Points, in no order, along strands that fork and pass close to each other.
Two points are linked if the straight distance between their rows is under 37.2. Some points are linked to none.
Nesu: |  -7 | -10 |  11 |   3 |   9 | -23 |   1 | -11 |   8 |   5 |   8 |  22 |   2 |   2 |   4 |   5 |  -6 |   1 |  -8 |  17 |   3 |
sofe: |  -3 |   9 | -14 | -18 |   2 |  22 |   7 |  14 |  -9 |  -9 |  15 | -32 |  11 |  -7 |  17 | -15 |   0 |   4 |   3 | -15 |  -2 |
pek: | -13 |  -6 |  -3 | -26 |  18 |   5 |   6 |   5 |  19 |  -1 |   2 |  -4 |   3 |   8 | -16 |   6 |   5 |   0 |  10 | -14 |   9 |
Nok: |   6 |  -9 |  -8 |  20 |   3 |  -7 |   3 |  -1 | -12 |   5 |  22 | -17 |  10 |   0 |  14 |  18 |  -8 | -11 |  -5 |  -9 |   1 |
teti: |   3 |  15 |  16 |  13 |  -9 |  -4 |  11 | -13 | -19 | -20 |  -2 |   7 |   0 | -10 |   0 | -30 |  -1 |   8 |  -7 |   9 |  -2 |
Lidag: | -11 |  -6 |   1 | -12 |  12 |  11 |  21 |  -2 |   9 | -14 | -21 |  -7 |  -2 |  13 | -23 |  16 |  -2 |  11 |   5 |  -9 |   2 |
toluv: | -21 |  -1 |  -3 | -14 |  17 |  11 |   6 |  -1 |  18 | -11 |  11 |   0 |  12 |   4 | -23 |  -7 |   0 |   7 |  16 | -17 |   5 |
Zefe: |  -2 |   2 |   9 |  13 |  -6 | -15 |   7 | -16 | -18 |  -9 |   4 |  15 |  -1 |   4 |  13 | -27 |  -9 |  13 |  -8 |  12 |   0 |
nuko: |  -5 | -21 |  12 |  -2 |  10 | -15 |  -9 |  -4 |  10 |  21 | -17 |  10 | -13 |  15 |  16 |  18 |  -1 |   1 |  -8 |  14 |   3 |
lituf: |  10 | -19 |  -2 |  24 | -15 |  -7 | -17 |   7 | -10 |  21 |  -1 |   4 |  -6 |  11 |  20 |  -3 |   6 |  -6 |  -3 |  19 |  -6 |
Guge: |   7 |  26 |  -5 |  -1 |  -8 |  13 | -10 |   1 |  -4 | -14 |  16 | -11 |  12 | -30 |   1 |  -5 |  -5 | -10 |  -4 |  -6 | -11 |
vudas: |   3 | -20 |   5 |  -7 |  -7 |   4 |  19 |   2 |  -7 |  -7 | -25 |  -4 | -12 |  17 |   4 |  -9 |  -2 |  13 |  -6 |  17 |  -4 |
Niv: | -12 | -16 |  11 |   4 |   7 |  -5 | -17 | -12 |  24 |  15 | -21 |  16 | -11 |  24 |  10 |  17 |  -7 |   0 |  -9 |  13 | -12 |
Kat: |   8 |  13 | -17 | -17 |  -5 |  13 |  -8 |  23 |  -3 |  18 |   5 |  -6 |   0 | -17 |  13 | -10 |  10 | -11 |   0 |  -6 |   3 |
mam: |   6 |  11 | -10 |  -5 |   1 |  13 |  16 |  -4 | -12 | -15 |   2 | -28 |  12 |   1 |  -2 |   8 | -13 |   4 |  -3 | -18 |   0 |
sibu: |   6 |   7 |  -1 |  -5 |   1 | -20 |  -9 |  -2 |   3 |  11 |  -7 |   6 |  -3 | -13 |  -6 |  24 |  -4 | -10 |  -7 |  -2 |   5 |
rora: |   4 | -17 |  -1 |  23 |  -9 |  23 | -14 |  12 |   0 |  16 |  10 | -18 | -10 |  12 |   7 |  14 |  13 |  -4 |   9 |  -4 |  -2 |
kobu: |  23 |  -2 |  15 |   5 |  -8 |  -8 |  14 |  -1 |  -8 |  -8 |  -3 |  -6 |  -2 | -18 |   5 |   2 |   0 |  -7 | -15 |  21 |   2 |
nukal: |  -1 |   7 |  -4 | -11 |   6 |  20 |   1 |   9 |  12 | -13 |  23 |  -5 |  14 | -17 | -12 | -14 |   5 |  -6 |   6 |  -2 |  -4 |
lapo: | -13 | -16 |  -4 |  14 |  18 |  -7 |   1 |  -6 |   4 |  -2 |  30 |   6 |  18 |  12 |  -4 |   5 | -10 |  -1 |  13 |  -7 |  -1 |
pago: | -14 | -10 |   9 |  14 |   7 |   8 | -10 |  -8 |  18 |   8 | -28 |   4 | -15 |  28 |   6 |  31 |  -9 |   2 |  -5 |   6 | -17 |
netob: |  10 |   8 |  12 | -14 |  11 |  -4 |   4 |  13 |   0 |   4 |  17 |   5 |  -2 | -25 |   8 | -11 |  11 | -17 | -11 |  11 |   9 |
baz: |   7 | -15 |   5 |  23 | -17 |  14 |  -7 |  -7 |   7 |  -6 | -20 |  -6 |  -8 |  11 |  -4 |  21 |  -3 |  -3 |  -2 |  12 | -17 |
Gediz: |  -7 | -14 |   1 |  -7 |   2 |  -3 |  29 |  -3 |  -9 |  -7 | -15 |  -7 |  -9 |  20 |   7 |  -6 |  -6 |  14 |  -5 |  -1 |  10 |
dovil: |   2 | -28 |  11 |  16 |   0 |  -5 | -18 |   7 |   9 |  16 |  11 |  11 |  -2 |   8 |   5 |   6 |   6 | -12 |   1 |  15 |  -7 |
Dofi: |  -7 |  10 |   0 |  -7 |  23 |  -6 |  31 |  -9 |  -2 | -20 |  -2 | -20 |  10 |  12 |  -1 |   3 |  -9 |  17 |   2 | -18 |  15 |
bogi: |   9 |  18 |   1 |  -2 |   2 |   8 |  21 |  -6 | -12 | -23 |  14 | -28 |  15 | -17 |   5 |  -3 |  -9 |   5 |  -5 | -12 |  -2 |
zete: |   5 | -16 |  -1 |  17 | -11 | -12 |  -5 |  -5 | -11 |  15 | -10 |   5 |  -8 |  13 |  23 |   5 |  -4 |   1 |  -9 |  15 |  -4 |
bosig: |  15 |  22 |  -9 |   3 | -20 |  -1 | -10 |   6 | -20 |   4 |   1 |  14 |   0 | -17 |   9 | -26 |   8 | -10 |  -3 |  11 |   1 |
Fuzez: |   0 | -27 |  -5 |  17 |  -5 |   7 |  -2 |   3 | -13 |   3 |  18 |  -5 |   2 |  12 |   8 | -10 |  -2 |  -3 |   5 |   1 |  -5 |
zom: |   4 | -19 |  -7 |   8 |  -9 |  17 | -11 |  17 |  -3 |  13 |  -3 |  -7 |  -4 |   6 |  -1 |   1 |  10 |  -8 |  12 |   0 |  -7 |
las: |   4 |  13 |  24 | -13 |   6 |  -6 |  17 |  -1 |  -4 | -10 |  -5 |   0 | -11 | -17 |  -3 | -15 |  12 |   7 |  -3 |   4 |   8 |
bon: |  -6 | -13 |   9 |  16 |   1 |  19 |  -2 |  -2 |  10 |  -8 | -25 |  -6 | -16 |  25 |  -9 |  31 |  -6 |   3 |   0 |  10 | -21 |
Gigul: | -16 |  -6 |  -6 |   3 |  -3 |  -3 |  -4 | -10 |   1 |  -4 |  -6 |  -1 |   3 |  18 | -13 |  14 | -12 |   4 |   3 |  -9 |  -4 |
taz: | -24 | -10 |  -1 | -18 |  14 |  -1 |   9 |  -2 |  14 |  -5 | -22 |   1 |  -4 |  22 | -14 |  18 |  -5 |  11 |   5 |  -7 |   9 |
Fulug: |  -1 |   6 |  -8 |  22 | -19 | -14 | -18 | -23 |  -5 |   3 |  -5 |  18 |   3 |   2 |   5 |   7 | -13 |  -2 |  -5 |   6 | -12 |
gabo: |   3 |  18 | -16 | -17 |  -4 |   9 |  -1 |  19 |  -8 |   7 |   6 | -28 |   5 | -11 |  19 |  -5 |  -2 |  -3 |  -5 |  -8 |   4 |
Mone: |  17 |   3 |   8 |   6 |  -4 |  -1 |  11 |   3 | -18 |  -6 |  14 |  -1 |  -1 | -17 |  12 | -18 |   1 | -10 | -14 |  16 |   1 |
Nolo: |  11 |  20 |   4 |   9 |  -8 | -10 |  -1 |   5 | -18 |   4 |  16 |  16 |   1 | -22 |  13 | -20 |   4 | -15 | -13 |   7 |   5 |
Mon: |   2 |  -9 |  -1 |  12 |  -8 |   0 | -13 |   4 |   4 |  14 | -23 |  -4 | -11 |  18 |   7 |  29 |   1 |  -6 |   2 |  -4 |  -2 |
Lodin: |   8 |  17 |  25 |  -3 |  26 |  -2 |  26 |   6 |   4 | -16 |  19 | -12 |   6 | -20 |   9 | -21 |   3 |   0 |   1 |   2 |   4 |
keget: | -24 | -10 |  -8 | -12 |   4 |   2 |   5 |   1 |  -7 |  -2 |   4 |  11 |   0 |  15 |  -3 | -27 |   1 |  17 |  15 |  -8 |   3 |
patud: | -16 | -13 |  -8 |  -2 |  16 |   6 |  -3 |  -1 |   8 |   1 |  25 |   3 |  12 |   6 | -10 |  -6 |  -3 |   2 |  15 | -11 |  -1 |
mela: |  -7 | -15 |  -4 | -19 |  18 |   5 |  -4 |  16 |  19 |  14 |  15 |  -4 |   1 |   2 |  -8 |  12 |   6 |  -9 |   4 | -11 |   5 |
Niduk: | -11 |   5 |  10 |   5 |   2 | -19 | -11 | -14 |   0 |   3 |   9 |  31 |   3 |  -3 |   2 | -15 |   0 |   5 |  -4 |  12 |   1 |
pogol: |  12 |  -6 |  12 |  11 |  -7 |  -6 |   4 |  -9 |   6 |  -5 | -14 |   7 |  -2 |  -2 |  -2 |  17 |  -6 |  -3 | -16 |  20 |  -9 |
bama: |   1 |  -6 |  -6 | -12 | -11 |   9 | -13 |  13 |  15 |  10 | -29 |   6 | -11 |   8 | -11 |   8 |  16 |  -2 |   9 |   6 |   0 |
sima: | -18 |  -6 | -13 |   5 |  -8 |   3 | -18 | -13 |   4 |   0 |  -6 |  15 |   6 |  23 |  -6 |   3 |  -5 |   8 |   6 |  -1 | -13 |
bet: |   1 | -14 | -15 |  14 |   0 |   3 |   4 |   1 | -17 |  -1 |  22 | -18 |   9 |  11 |  13 |   2 |  -9 |  -2 |   4 | -12 |  -3 |
zazoz: |  -1 |   2 |  -8 | -16 |  -2 |  12 | -17 |  19 |   5 |  10 |   1 |  15 |  -3 |  -7 |  -9 | -19 |  19 |  -7 |   7 |   4 |   1 |
dom: |   7 |  24 |  -2 |  -6 | -13 |  -8 |   1 |  -8 | -16 |  -7 | -17 |   0 |  -3 | -14 |  -9 |   3 |  -3 |   5 |  -3 | -11 |   4 |
kizu: |  -4 |   7 |  12 | -12 |   8 |  -1 |  27 |  -2 | -15 | -13 |  -3 |  -9 |  -3 |   3 |   9 | -27 |   4 |  19 |   2 |  -9 |  12 |
geti: |  -5 |  12 |   6 |   1 |  12 |  -3 |  26 |  -7 | -15 | -18 |  13 | -11 |   8 |  -3 |   4 | -18 |  -7 |  14 |   6 | -10 |   5 |
Vebap: |  -1 |   1 |  11 | -13 |  21 |  13 |  12 |   1 |  30 | -17 |  11 |  -4 |   5 | -15 | -24 |  -3 |   4 |   1 |  14 |   1 |  -3 |
dodu: |  -8 |  -3 | -10 |  -4 |  -9 | -14 | -20 |   3 |  10 |  26 | -19 |  16 |  -7 |  12 |   5 |  11 |   6 |  -1 |   7 |  -6 |   3 |
Fafit: |   2 | -10 |  -8 |  33 | -16 |  -6 | -19 |  -3 |  -8 |  15 |  13 |   4 |   6 |  10 |  12 |  12 |  -4 |  -9 |   1 |  -5 |  -3 |
Pokun: |  15 |   6 |   6 | -13 |  -4 |  -2 |  -5 |  15 |   1 |   6 |   0 |   4 |  -7 | -17 |  -3 |  -9 |  12 | -12 |  -8 |  12 |   5 |
gesu: |   5 |  -5 |  -6 |  -9 |  -5 |  14 |  -2 |  12 |   7 |   6 | -34 |  -9 | -15 |   4 | -14 |  22 |   8 |  -3 |   6 |  -3 |   0 |
zes: |   0 |   8 | -15 |  -7 |  -4 |  20 |  11 |  -1 |  -9 | -15 | -14 | -24 |  -1 |   3 | -17 |  14 | -10 |   8 |   8 | -21 |  -4 |
Nuna: |  -4 |  15 | -14 | -25 |  -7 |   8 |  -2 |  14 |  -8 |   6 | -14 |  -6 |  -8 |  -2 |   0 |  -9 |   8 |   5 |   8 | -16 |   8 |
Mal: |  -8 |   4 | -11 |   8 | -12 |  -6 | -26 |  -9 |  19 |   6 |   0 |  20 |   7 |   3 | -21 |  18 |  -2 |  -8 |   6 |  -8 |  -9 |
Peluv: |   6 |  20 |  17 |  -9 |  11 |   8 |  13 |  10 |  -4 | -15 |  16 | -12 |   7 | -26 |  11 | -17 |   7 |  -4 |  -4 |   1 |   0 |
kizod: |   4 |   4 |  15 | -17 |  10 |  11 |  24 |   5 |  -4 | -16 |  -8 | -11 |  -7 |  -6 |  -7 | -17 |   9 |  11 |   0 |   1 |   5 |
Vuter: |   1 | -11 |  -6 |  -2 |  -1 |   1 | -11 |  12 |   9 |  15 |   3 |  -3 |  -1 |   1 |  -4 |  13 |   6 | -10 |   2 |  -3 |   3 |
sut: |  -1 | -15 |   0 | -15 |  -3 |   8 | -21 |  16 |  17 |  15 | -10 |  19 |  -7 |   9 |  -9 |  -8 |  16 |  -7 |   5 |   9 |   0 |
dativ: |   8 |   5 |  -5 |  25 | -18 |  -9 | -15 | -10 |  -6 |   5 | -15 |   4 |   3 |   5 |   6 |  26 | -11 |  -7 |  -7 |   5 | -10 |
dumop: |  -4 | -24 |   1 |  24 |   0 |  -8 | -15 |  -4 |   3 |  17 |  10 |   3 |  -5 |  16 |  10 |  17 |   3 |  -3 |   3 |   2 |   2 |
bifup: |  13 | -14 |  -8 |   2 |  -3 |   9 |   3 |  21 | -14 |  14 |   8 | -23 |   1 |  -1 |  24 |  -1 |   4 |  -9 |  -5 |  -6 |   3 |
kudug: |   5 |  -4 |   1 |  -1 | -11 |  -9 |   0 |  -1 |  -9 |   6 | -11 |   8 |  -9 |   4 |  14 | -11 |  -1 |   0 |  -8 |  13 |   2 |
tev: |  -2 |   2 |  -7 |   3 |  -5 |  -8 |  -3 | -10 |  -1 |  -4 |   9 |  10 |   6 |  -5 |  -5 |   0 |  -8 |  -4 |  -3 |  -3 |  -1 |
vod: |  -7 | -10 | -14 |  23 | -19 |   5 | -16 |  -9 | -11 |   6 | -15 |   3 |  -5 |  24 |  14 |  -4 |  -6 |   9 |   6 |   1 | -19 |
lako: | -23 |   1 |  -3 | -16 |  10 |   9 |   0 |  -2 |   6 |  -9 |   7 |  15 |   4 |   9 | -17 | -23 |   9 |  16 |  18 | -12 |   1 |
lal: |  15 |  -5 |   7 |  11 |  -9 | -18 |  -7 |  -5 |   3 |   5 |  -3 |   8 |   0 | -10 |  -1 |  27 |  -4 | -18 | -17 |  11 |  -1 |
pipa: |  11 |  19 |   2 |  10 |   1 |   7 |   8 |  -6 |  -5 | -15 |  22 | -12 |  15 | -27 |   3 |  -4 | -12 |  -7 |  -9 |  -2 |  -5 |
mapal: |  12 |  17 |  10 |  -5 |  -9 | -10 |  11 | -11 |  -7 |  -8 | -22 |  -4 | -11 | -15 | -14 |   7 |   1 |   5 |  -8 |   4 |   6 |
nuno: |  10 | -16 |   4 |  19 |   1 |  -6 |   5 |   5 |  -8 |   7 |   4 | -12 |   0 |   5 |  12 |  23 |  -2 |  -8 | -10 |  -1 |   7 |
pani: |  -8 |  18 |  21 |  -8 |   9 | -20 |   7 | -17 |   9 | -10 |  -4 |  15 |   1 | -11 | -13 |   4 |   2 |   7 |  -2 |  -4 |   9 |
sev: |   2 | -10 | -11 |  -6 |  -5 |  27 |   0 |  13 |   3 |   0 |   0 | -20 |   0 |   2 |  -8 |  -1 |   8 |  -4 |  13 | -10 |  -9 |
zepum: |  -2 |  -5 | -10 | -14 |   9 |  31 |   4 |  13 |   9 | -12 |  12 | -21 |   9 |  -2 |  -8 | -11 |   0 |   1 |   8 | -10 |  -8 |
bam: |   1 |  -8 |   9 |  11 |  18 |  -1 |  21 |  -4 |   7 | -16 |  19 |  -7 |  15 |  -3 |  -5 |   0 | -10 |   1 |   7 |   5 |   1 |
vum: |  12 |  12 |  -9 |  -1 |  -8 |  -6 |  -3 |   1 |   2 |   9 |  -4 | -10 |  -1 | -15 |   0 |  20 |  -3 | -14 |  -7 |  -7 |   2 |
zar: |   8 |  10 | -18 |   9 | -20 |   0 | -13 |   2 | -16 |   7 |   2 |  10 |   1 |  -7 |   4 | -17 |   3 |  -4 |   0 |  -7 |  -4 |
tiz: |   3 |   6 | -13 |   3 | -18 |  -6 | -22 |  -3 |   0 |  15 | -28 |  21 |  -5 |   9 |   7 | -15 |   8 |   6 |  -1 |  14 |  -6 |
mupaz: | -14 |  10 |  10 |  -5 |  17 |  -7 |  22 | -17 |   4 | -17 |  -6 |   0 |   3 |  11 | -14 |  -1 |  -8 |  22 |   5 | -18 |   9 |
pemir: |   2 |   1 |   6 | -12 |  22 | -12 |  24 |   0 |  -4 |   1 |  13 | -14 |   0 |  -1 |   8 |   2 |  -5 |   2 |  -4 |  -6 |  17 |
kuv: |   9 |  -2 |   9 |   8 |  -6 |   4 |   9 | -10 |   4 | -19 |  -4 |   2 |   1 |  -9 | -16 |   4 |   1 |  -2 |  -7 |  17 |  -7 |
falas: |   4 |   4 |  12 |  -8 |  -1 |   7 | -11 |   0 |  19 |  -6 |  -7 |  17 |  -2 | -13 | -25 |   0 |  10 |  -4 |   1 |  15 |  -2 |
seso: |  -9 |   3 | -19 |   7 | -18 |   3 | -27 |  -9 |   3 |   3 |   0 |  17 |   6 |   5 | -12 |   5 |  -5 |  -3 |  13 | -11 | -10 |
tete: |  -1 |  -6 |  10 |  -5 |   7 | -20 |   4 |  -1 |  10 |   5 |  -1 |  10 |  -2 |   1 |  -3 |  13 |  -3 |  -2 |  -7 |   4 |  10 |
Benaz: |   1 |   3 |   8 |  -2 |  27 |  11 |  20 |   1 |  24 | -23 |  21 | -10 |  18 |  -7 | -14 |  -2 |  -4 |   1 |  19 |  -3 |   3 |
Figuz: |  -4 |   5 |  16 | -11 |  11 |   8 |   2 |   2 |  20 |  -6 |   7 |  13 |  -1 | -14 | -21 | -11 |  10 |  -2 |   5 |   6 |   5 |
kobi: |   8 | -18 |  -2 |  20 | -13 |   4 | -13 |   0 | -11 |   3 |  14 |   2 |   1 |   2 |   9 |  -7 |  -2 |  -4 |  -3 |  16 |  -9 |
tol: |   6 |  27 | -17 | -14 | -15 |   1 |  -2 |   2 | -16 |   3 | -21 |  -7 |  -8 | -14 |  -1 |  -5 |   2 |   4 |  -1 | -15 |   2 |
sebe: |   4 |  15 |  15 | -16 |  30 |  -9 |  27 |   7 |   4 |  -5 |  20 | -14 |   6 | -14 |  16 |  -8 |  -1 |   5 |   0 |  -1 |  17 |
zok: |  -1 |  19 |   6 |   6 |  -4 |   3 |  -9 | -10 |   3 | -16 |  14 |  13 |   8 | -17 | -22 | -14 |  -3 |  -6 |   5 |  -3 |  -6 |
pefi: |  -4 | -26 |  12 |  -1 |   5 |  -3 |  -9 |  11 |  10 |  17 |  -7 |   9 | -10 |  15 |   7 |   5 |   6 |  -3 |  -1 |  18 |   1 |
Keva: |   3 |  17 | -18 |  -8 |  -7 |  22 | -16 |   8 |   7 |  -1 |  19 | -15 |  13 | -20 |   0 |   0 |   0 | -12 |  -3 | -10 | -11 |
rad: | -13 | -23 |  -6 |  16 |  12 | -17 |  -5 |  -5 |  -8 |   7 |  27 |  16 |   8 |  14 |  11 |  -6 |  -7 |   1 |   6 |   4 |   2 |
sez: |  -8 |   3 |  -5 |  -6 |   9 |   9 |  -1 |  10 |  -4 |  -1 |  28 |   9 |   7 |  -5 |   4 | -29 |   6 |  -2 |   8 |  -1 |   2 |
Dekon: |  -9 |  11 | -11 | -27 |  16 |  11 |  13 |  11 |  -3 |  -1 |  10 | -24 |   7 |   1 |  10 | -13 |  -5 |   9 |   6 | -18 |   5 |
rep: |  -8 |  21 |  22 | -10 |  13 | -11 |  13 | -12 |   6 | -13 | -13 |   3 |   0 |  -6 | -21 |  -4 |   2 |  19 |   6 | -15 |   6 |
Tuf: |  -4 |   3 | -13 |  -7 | -13 | -16 | -19 |   5 |   3 |  29 | -21 |  26 |  -9 |  13 |  14 |  -8 |   8 |   5 |   0 |   9 |   4 |
pavak: |  -1 |  -2 |   5 | -17 |   3 |   9 |  16 |   1 |   4 | -11 | -17 | -10 |  -8 |   5 | -18 |   1 |   1 |   8 |   1 |   6 |   3 |
fimi: |   0 | -16 |   0 |  22 |  -6 |  10 | -19 |   8 |   1 |  20 |  -9 | -11 | -19 |  19 |  14 |  22 |  16 |  -1 |  12 |   2 |   2 |
Dagas: |  -8 |  -4 | -10 |  10 |  -6 | -21 | -19 |   1 |  -3 |  31 | -12 |  11 |  -4 |  16 |  16 |  23 |  -3 |   1 |   0 |  -8 |   7 |
depi: |   4 |  -9 |   6 |  -9 |  -7 |  -2 |  10 |  -4 |   5 |  -1 | -29 |   8 | -14 |   7 |   7 | -12 |   3 |   8 | -13 |  20 |   2 |
nit: |  -5 |  -3 | -11 | -13 |  21 |   1 |  17 |   5 |  -1 |  -1 |  14 | -22 |   8 |   7 |   8 |   0 |  -3 |   4 |   4 | -16 |  12 |
Taku: |  18 | -12 |   2 |  -1 |  -1 |  -3 |  12 |  12 |  -8 |  12 |  -1 | -25 |  -8 |  -1 |  18 |  13 |   3 |  -7 |  -8 |   1 |   6 |
napo: |   2 |  -1 |   3 |   2 |  -4 |   1 | -21 |  -6 |  25 |  -2 |   1 |  15 |   7 |  -4 | -27 |  15 |   2 | -13 |   2 |   8 |  -8 |
bar: |  16 |   8 |  -9 | -10 |  -3 |   0 |  -9 |  19 |   4 |  15 |   8 | -12 |   2 | -19 |  12 |  10 |   4 | -21 | -10 |   0 |   3 |
lat: |   1 |   6 |  -4 |   1 |  -2 |   5 |  -8 |  -1 |   6 |  -5 |  22 |   6 |   9 | -13 | -13 |  -5 |   5 |  -8 |   2 |   0 |  -4 |
rado: | -16 | -11 |   0 |  -8 |   5 | -15 |  16 | -11 | -14 |  -2 | -10 |   4 |  -6 |  22 |  11 | -13 |  -8 |  23 |  -5 |  -1 |  10 |
kupok: |   3 |  -2 |  -2 |  -2 |  -1 |  -1 | -11 |   6 |  10 |  14 | -31 |  -9 | -12 |  12 | -11 |  43 |   3 |  -5 |   3 |  -8 |   2 |
rafi: |  10 |  11 |  13 |   7 | -10 |   8 |   8 |  -8 | -10 | -19 |  -4 |   4 |  -3 | -14 | -12 | -15 |   2 |   7 |  -6 |  12 |  -7 |
kani: |  13 |   0 |   5 |  14 |   8 |  -1 |  17 |  -8 |   0 | -19 |  24 | -14 |  12 | -17 |  -2 |   5 | -10 |  -7 |  -6 |   3 |  -2 |
tuv: |  -3 |   9 | -11 | -18 | -12 |   8 |  -8 |   8 |  -1 |   4 |  -5 |   7 | -10 |  -1 |  -9 | -18 |  12 |   4 |   6 |  -5 |   2 |
kasut: |  -1 |  -4 | -17 |  20 | -14 | -11 | -23 |  -2 |  -7 |  22 |  -2 |   0 |   0 |  11 |  14 |  20 |  -3 |  -4 |   7 | -11 |   3 |
nesir: |  -2 |   3 |  -4 |   8 |  -4 |  -4 |  15 | -10 | -11 | -15 |   7 |   2 |   7 |  -3 |  -6 |  -8 |  -8 |   5 |  -1 |  -6 |  -1 |
gipun: |  20 |  12 |  15 |  -6 |   0 |  -9 |  11 |  -4 |  -2 |  -7 |  -6 | -10 |  -5 | -27 |  -3 |  10 |  -2 |  -6 | -14 |   8 |   4 |
poro: | -27 |  -8 |  -4 |  -3 |   9 |  -2 |   3 | -17 |  10 |  -5 | -16 |   7 |  -1 |  33 | -10 |  16 | -12 |  18 |   4 |  -7 |  -3 |
sevib: | -17 |  -4 | -13 | -11 |   1 | -14 |   1 |  -2 | -12 |   8 |  -6 |  11 |  -5 |  14 |   7 | -15 |  -1 |  17 |   2 | -11 |   7 |
giram: |   0 |  13 | -15 |   5 | -22 |  -2 | -21 |  -8 |  -7 |   6 |  -8 |  25 |   3 |   5 |  -1 | -20 |   2 |   5 |   1 |   5 |  -7 |
nilu: |  11 |  12 |  11 | -20 |  14 |  13 |   4 |  19 |  10 |  -3 |  17 | -15 |   7 | -25 |  10 |  -9 |  10 | -11 |  -7 |   8 |   0 |
fifi: |  -6 |  19 |   8 |   7 |   0 | -10 | -14 |  -6 |  -4 |  -4 |  17 |  29 |   7 | -15 |  -9 | -20 |   5 |  -7 |  -2 |   3 |   2 |
noza: |   3 |  21 |  29 |  -3 |  12 | -23 |  16 | -10 |  -3 |  -9 |   2 |   7 |  -1 | -20 |  -1 | -10 |   4 |   4 |  -7 |   0 |   9 |
lemo: |   7 |   2 |  -1 |  30 | -13 |   3 |  -7 | -16 |  -5 |  -7 | -25 |   2 |  -4 |   8 |  -1 |  27 | -15 |  -1 |  -7 |  14 | -17 |
Pudag: |   0 |  -6 |  -5 |  13 |  -5 | -16 |  -1 |  -6 | -27 |   3 |  12 |  12 |   1 |   5 |  23 | -19 | -10 |   1 |  -6 |   4 |   1 |

A fork is a point with three links. Follow the links from the first point to the second and name the forks in between, in order.
Dofi, nukal => kizod, lat
Lodin, pavak => sibu, lat, kizod
mapal, sevib => zom, toluv
patud, taz => toluv, zom, lat, kizod
pemir, Pudag => sibu
kani, geti => kizod
sev, las => lat, kizod
lal, zepum => sibu, lat

A fork is a point with three links, a tip a point with one. Leave the first point through the second and follow the links. Name the first fork or tip that comes.
lako, keget => bifup
dodu, Dagas => Fulug
pipa, kani => kizod
Pokun, netob => sibu
Dekon, nit => Pokun
Nuna, tuv => zom
lituf, zete => toluv
pavak, Lidag => pipa

Name the points in between on the shortest way along the links from the first point to the second, in order.
geti, bet => nesir, tev, lat, nukal, zepum, sev, zom, Vuter, mela, pek, toluv, lako, keget, sevib, rado, Gediz, vudas, depi, kudug, zete, lituf, kobi, Fuzez
Pudag, Dofi => Zefe, teti, rafi, kuv, pogol, lal, sibu, tete, Nesu, Niduk, fifi, zok, lat, tev, nesir, geti, kizu, kizod, las, noza, pani, rep, mupaz
tol, dativ => dom, mapal, gipun, kobu, Mone, Nolo, bosig, zar, giram, tiz, Tuf, dodu, Dagas, kasut, Fafit, dumop, dovil, pefi, nuko, Niv, pago, bon, baz, lemo
nesir, pipa => geti, kizu, kizod, pavak, Lidag, taz, poro, Gigul, sima, seso, Mal, napo, falas, Figuz, Vebap, Benaz, bam, kani
